Each row is a point on a landscape with many peaks, with its height.
A climber steps from a point to whichever of its 2 nearest points has the largest rise for the distance, and stops where none of them is higher. Distance is the straight distance between rows; heights are no part of it.
Repi: [ -6   1  -3  -4  -2 -33  -1   6  11   6  28  -6   9 -14  17   1  16  -4
  17  13]  height 596
gepo: [ 14   1   6 -21  -5  -2 -15  -4  -6   2   2 -13  -3  -6  -9  14   8   2
 -16  -8]  height 181
lok: [  6   9 -19  13   5  29   2  -9 -17   2 -15  -7 -25   0  -7   2 -17   2
 -16  -1]  height 347
dagen: [ -1  -2   4  19   9  21  -1  -7   2 -15 -13   1   0   9 -17  -6  -5 -11
 -19   8]  height 683
garoz: [ -6  -1  -6  13   3  25   8   4   8   3 -20   6  -7  18  -9  -4 -23  -1
   0  -3]  height 378
sodag: [  5  10 -10  -9   3   5   6  24 -16 -15 -16  -2 -15  -9  12 -11   0   1
 -18   6]  height 500
kevog: [ 17 -18   9 -17   7  -9   5  -7   5  -2 -13   9  20  23  -9   4  13  -3
  -5 -11]  height 499
Sanu: [-17  -5 -14   8   8  12  15   0   4   7 -15  12  -3  12  -8  -3 -11   4
   9   7]  height 352
Gud: [  6   3  14  -8  -1  16 -29 -18 -18  -8 -11   0 -12  -3 -10  10  17  -9
 -17 -14]  height 93
siso: [ -9  -3   2  23   5 -15   6  -9   0   7  27  12  21   1   4   2   7  -1
  18   6]  height 559
Lofu: [ 14   0   3 -16   1   4  -1  20  -3 -13  -9   8  -4  -5   6  -4   8   1
 -12  -4]  height 568
Nogob: [ 12   5  24  -8  -8   4 -14   7   0  -3   7   1   4  -9  -5  -6   3  -3
  -6  -5]  height 290
Rig: [  7  19   3 -12   3  -5 -17  10 -16  -8 -18 -17 -20 -12  14 -19   5 -11
 -23   5]  height 66
lon: [ 10  -9  38   3  -5  -1  -1 -16   2  -4   4   9  14  15  -6   4  -2  -3
   2 -15]  height 601
gaban: [  3   9  20  -1  -8   5  -6  22   6 -10   9  -1   2 -11   8 -19  -8  -8
  -1   6]  height 316
fibut: [ -2   9 -25   9   9   9  14  -6  -1  -1   0  -3  -7  -7  -7  -2  -9  12
 -10  14]  height 299
balud: [ -1   4 -39  17  -1  18  13  18   8  -1 -20 -14 -13   9  -5   0 -12   4
  -3  10]  height 639
Zire: [  4 -21  15  -4 -14 -19   2 -29  -3  -5  10  -3  21  22 -15  22  10   9
   0 -20]  height 391
ges: [  8 -14  -4 -26  -8 -15  -5  13  23   0   6  -8   4  -4   8   6  13  -4
  20   2]  height 384
dinal: [  0   6  -3 -20   2   1   0  -1 -11  -5  -9  -5 -21 -13   1   1   7  -3
 -16  13]  height 457
kepu: [ -7  -5   4  11  -7  14  13  19  12  -7  -3  15   2  10   8  -8 -19   3
  19   0]  height 426
Feli: [  1   9 -33  12 -11   9   6  19  14   6  -9 -32 -11   4  -5   0 -18  11
   3   6]  height 565
rirob: [-26  -7 -11  13  10   1  15 -18   7  11  -4  19   5  13  -6   0  -5   4
  22   2]  height 332
siv: [-22   2 -11  16   6 -15   0   5   8  10  20   9  10 -11  20 -11  11  -5
  30   6]  height 528
nulon: [  3  10 -10  -3   7  17   5 -13 -23  -6 -10  -5 -28 -11   0   4  -3  -2
 -20   9]  height 395
rona: [-13   2  -9  12   7 -14   4  -6   4   4  21   4  15 -15  -3  -3  11   8
   9   8]  height 603
dege: [ 14  13   7 -25  -3  -1 -27   6 -13   1 -11 -17 -11 -14   4   1  11  -5
 -16 -11]  height 134
Kizog: [-21  -3  -1  37  15 -22  -4 -14  -3  19  26  19  17  10  15  -3  11 -19
  26 -13]  height 464
Vumu: [ 12   7   7 -10   5  13  -9   3 -13  -2 -13  11  -8   0  -2  -1   5  -2
 -19  -8]  height 620
Tuze: [  6  -5  13  -9  -8 -18   0   4  -1   9  26  -5  14  -4   1  20   7  -1
  11  -1]  height 203
nisol: [-14   1  -2  18  -6  11  13  -5  -3  15  11   4  -1   2  -7   5 -24  10
  11   2]  height 271
porol: [  0  -3  16  -1   4   8   9 -17 -12   6 -11  14   2  17 -13   4  -6   7
  -9 -16]  height 516
rafat: [-12  -6  -3  28  -1   1  12 -22   1  -4  14   2  13   8 -20   0 -13   8
   3   1]  height 608
punel: [ -2  -8   3  23   5  14   9 -19  -1 -10  -1   2  10  12 -22  -6 -12   1
 -12   0]  height 647
zavus: [ -9   7   2  -2  -2  21   2   4  -1  -3  -9   4 -14  -7  -5  -7 -10  -1
  -4   7]  height 480
nelo: [  8  25 -14  19  -2  20 -19   8  -1   1 -10 -32 -14  -2  -5 -14 -22  -5
 -12  -1]  height 418
zoz: [ 20 -14  10 -23 -10  -6 -12  12  16  -2   4  -4   5   1   7  11   7  -1
  10  -6]  height 434
Bitaf: [  2 -14  28  -3  -9 -13   3 -30  -7  -5  -6   3  14  20 -16   6   6   4
  -5 -21]  height 509
Bup: [  1   7  -2  17  13  21  -1  -3  -9 -16 -10  -8 -12  -2  -6  -2   1 -17
 -27  15]  height 646
fepu: [ 12  -5  18 -11  -6   3  -2  13   1   0  -3  19   4   8   9   3  -1   2
   3 -13]  height 392
vuzi: [ -7  -1   0 -10   0   6   7   4   3  -4  -5  10 -10  -7  -3  -2   6   0
  -3  12]  height 514
zule: [  9  -6   5  -1   8  12  -1   4   3 -22 -12  12  -3   1   0  -6  12 -17
 -18  11]  height 654
sol: [ 12  11  12 -26  -8 -13 -17  12  -3  -3  -9 -15 -12 -14  13 -12   4  -2
 -18   2]  height 99
Nipod: [  9  -2  27   8   0  14  -7  -8   8 -11  -6  15   5   9  -2 -10  -7  -4
  -1  -7]  height 653
funuk: [ 17 -10  -7 -26   3  -2   1  10  -2   2  -9   0   8   2  -7  14  14  -3
  -9  -6]  height 621
deko: [ -3  25   6  -1   3   7 -22 -15 -17  -5  -9 -19 -27 -17   0 -15  -5  -2
 -19   5]  height 141
pepab: [  6 -13 -15  -8   5 -24  -5   8  16   8  13  11  21   0  14   4  23   4
  25 -10]  height 340
kanas: [ -7  -3   8  13   3   3  14 -23  -5   5  -5  17   3  18  -5   4 -16  12
   3 -11]  height 476
razan: [  8   7  17 -21 -16 -18 -12  19   8  -6   6 -11  -8 -12  21 -10   0   1
   0   2]  height 67
mekim: [-23   2 -14  36  13  -8  -3  -3   0  17  23  17  13  -1  19  -5   7  -8
  26  -4]  height 502
lol: [ -9   7   8   5  -9  21   5  18   4   2  -2   6  -7  -1  -2 -11 -20  -1
  10   5]  height 448
bidug: [ 10 -12   3 -10  11   2  10  -2  -2  -2 -17  14   8  11  -7   4  13  -3
  -9  -3]  height 542
zifez: [ 12 -16   2 -17  -4  -8  -2 -10  -3  10   1 -11  17  14 -16  28  -1   7
  -2 -23]  height 194
vipiv: [ -3   4 -14  -6   4  -5  10  21  -5  -9  -6  -1  -5 -13   8 -14   1  10
 -12  11]  height 529
Tiviv: [  7  -5  -3 -37  -8  -7  -9  12   6  -3 -10 -23 -16  -6   2  13  14  -9
 -10   7]  height 292
gifub: [ -3  12  -3   0  -7  14   7 -13 -16   7   8  -6 -15 -14  -9   1 -17  15
  -3   8]  height 201
nunod: [-13   3 -38  17   5   6  14  15  11   0  -7  -7  -3   1  -4  -6 -13   7
   6   9]  height 597
Radel: [  8  15 -20  17 -14  15  -7  22  14  -1 -13 -32 -16   2   2  -8 -21   3
  -5   1]  height 486
Boliz: [ -7  -2   8  20  -7  17   7   4  15   3 -11   6   1  24   1  -8 -28  -2
  12  -5]  height 404
Zam: [ -6   6   9   1  -6   9  10  -7 -10  13  11   6  -2 -10  -9   6 -11  12
   4   1]  height 233
Tibuz: [ 24 -14  -2 -28  -7   1 -11  11  13   2  -8  -9   4   6  -5  15   4  -4
  -1 -13]  height 515
fuz: [  3  -7  11   3  -1   0  11   0   3   5   1  22   7  10   5   4 -10   8
   5  -6]  height 437
bopu: [  2  20  -2  18  -1  22 -11  10  -3   0   0 -11  -3  -8  -4 -14 -24  -2
  -5   0]  height 375
sise: [  3  -3   3   3   8  12   2  -9 -16 -16  -7  -1  -9  -2  -4   6  16 -16
 -25  15]  height 612
mebe: [ 15 -22   3 -15   7 -18   4  -3  13   8  -2   3  26  15  -5  11  12   1
   9 -13]  height 436
Zapir: [  7   7  11   6   5  20  -5  -7 -20   4 -17  13   0  10  -8  -6  -9  -2
 -14 -18]  height 569
redi: [-20  -9   2  18   5 -27   4 -29 -11  13  21  11  24   9  -1   7  16   1
  23 -14]  height 356
posa: [-21   5 -14  15  -2   2  13   1   4  13  13   3  -1  -6   2   2 -12   9
  14  11]  height 301
Suf: [  7  14   5  -7  10   9 -15   6 -28  -9 -22  -9 -18 -13  12  -6  14 -24
 -23   4]  height 40
ligi: [  6 -12   0  -4   2 -25  -1   3   7  12  20   5  20   2  11  19  16  -2
  23  -5]  height 283
rotaz: [ -4   4 -20  15  11  21  11 -10  -5   1 -12   3 -17   6  -7   5 -13   6
 -11  10]  height 318
Besim: [ -9  -9   7  16  -4  -1  16   5  14  -2  -2  21   7  19  11  -7 -14  -4
  29   3]  height 412
lig: [ -4 -16   1  -7   0 -17   4 -20   1   6   6   8  17   5 -10  17  18   9
  12  -8]  height 351
padug: [ -6  12 -18   3   7 -10  11  -6  -2   2   6  -7 -10 -15   3  -5  -5  17
 -11  21]  height 280
Muma: [ -4  -3  -5  -9   4 -26  -4  -4  12   4  22  -3  13 -13   2   5  20   7
   7   7]  height 652
Pivis: [  4 -10   1 -32  -7  -7  -3  16  12  -5  -7  -7  -4  -9   5   4  18  -5
   2   9]  height 343
pofo: [ 10 -13  -9 -14   6 -13   4  11   8   2   2  13  18   2   6   2  18   8
   9  -8]  height 374
senok: [ -3  12 -10   8  -2   6   4  -3   0  -2  -6 -24 -19 -10  -1 -13 -19   5
 -17  19]  height 221
nira: [  1 -26   7 -10  -2 -27  -1 -28  10   2   6   1  21  22  -2  22  14   5
  14 -18]  height 272
gunul: [  3  -5  10   4   0  14   0   2  15 -21  -9  15  -7   4   2 -11  -3  -6
  -4   4]  height 679
nipi: [ 12  -3  14 -15 -13  -6 -10  -3   1   7  15  -9   8  -6  -7  20   2   5
  -2 -13]  height 130
fipe: [  4  22  14   5  -4  11 -17  11  -7  -4   2  -4  -2 -13   5 -19 -15  -4
  -5  -5]  height 342
Kup: [-10  -2  -4   3   0 -25   3  16   7   7  24   7  10 -10  27  -3  20  -6
  30   7]  height 553
Seka: [ -7  -4   2  -5  -7 -12   8  21   7  -2  13  12   8  -7  16  -3  10   0
  29   6]  height 527
Patol: [ 17 -17  -3 -19  -2  -3 -11   5  15   9   6 -19  15   9  -8  25 -10  -3
   5 -15]  height 371
Bem: [ -4  12  -7   0   0  -3   6 -15 -11  -5   3 -17 -16 -15  -7  -9  -4   8
 -22  22]  height 255
povif: [-16  -9   9  23  10 -32  -1 -23 -12  14  21  12  24  14  14   2  21 -15
  26 -21]  height 405
Losok: [-17  -5   3  28   1 -11  14 -20  -7   6  24   7  14   6  -7   7  -6   4
  14   2]  height 558
Keru: [-12  -1   0 -15  -6   0   8  17   7  -4   0  13  -5  -7   7  -6   6   6
  15   8]  height 503
Pav: [ -9   7 -25   3   9  -4  11  17   7  -7   2   5   2  -8   3 -14  -3  11
   5  14]  height 566
suz: [-25   2 -25  19  10   1   8  -8   8  14   4  14   8   0  -4  -5   0   5
  20   3]  height 320
muzu: [  5  12  13  -6  -1  11 -25 -18 -19 -11  -6 -14 -20 -14  -5   0  11  -6
 -23  -1]  height 117
mez: [ -6  20   0   1  -3   2 -11   1  -8  -3 -17 -23 -26 -11   5 -27 -17  -2
 -22  13]  height 177
Sofi: [ 14  -2  -3 -29  -4  -5 -11  -5  -7  -3  -9 -25 -12  -8  -7  18  15  -7
 -19   1]  height 232
nugi: [  9   3  17  -9 -15 -11   0  22   9  -8  15   3  -6  -7  24  -3  -3  -1
  14   3]  height 44

Call two points neighbours if one is among the 2 nearest of the other. Go from one point of each pair to the other, from neighbour to neighbour, staying as high as possible. Name the lowest point that can't be avoided.
dagen / vuzi -> Keru
vuzi / funuk -> nira
Vumu / dagen -> Gud
Vumu / balud -> sodag
dagen / gunul -> sise
gunul / Muma -> Losok

For each start below, name every point that the climber comes to, in order.
Rig -> sol > dege > gepo > Sofi > Tiviv > Pivis > ges > zoz > Tibuz > funuk
gaban -> fipe > bopu > nelo > Radel > Feli > balud
razan -> sol > dege > gepo > Sofi > Tiviv > Pivis > ges > zoz > Tibuz > funuk
nipi -> Tuze > ligi > pepab > pofo > mebe > kevog > bidug > funuk
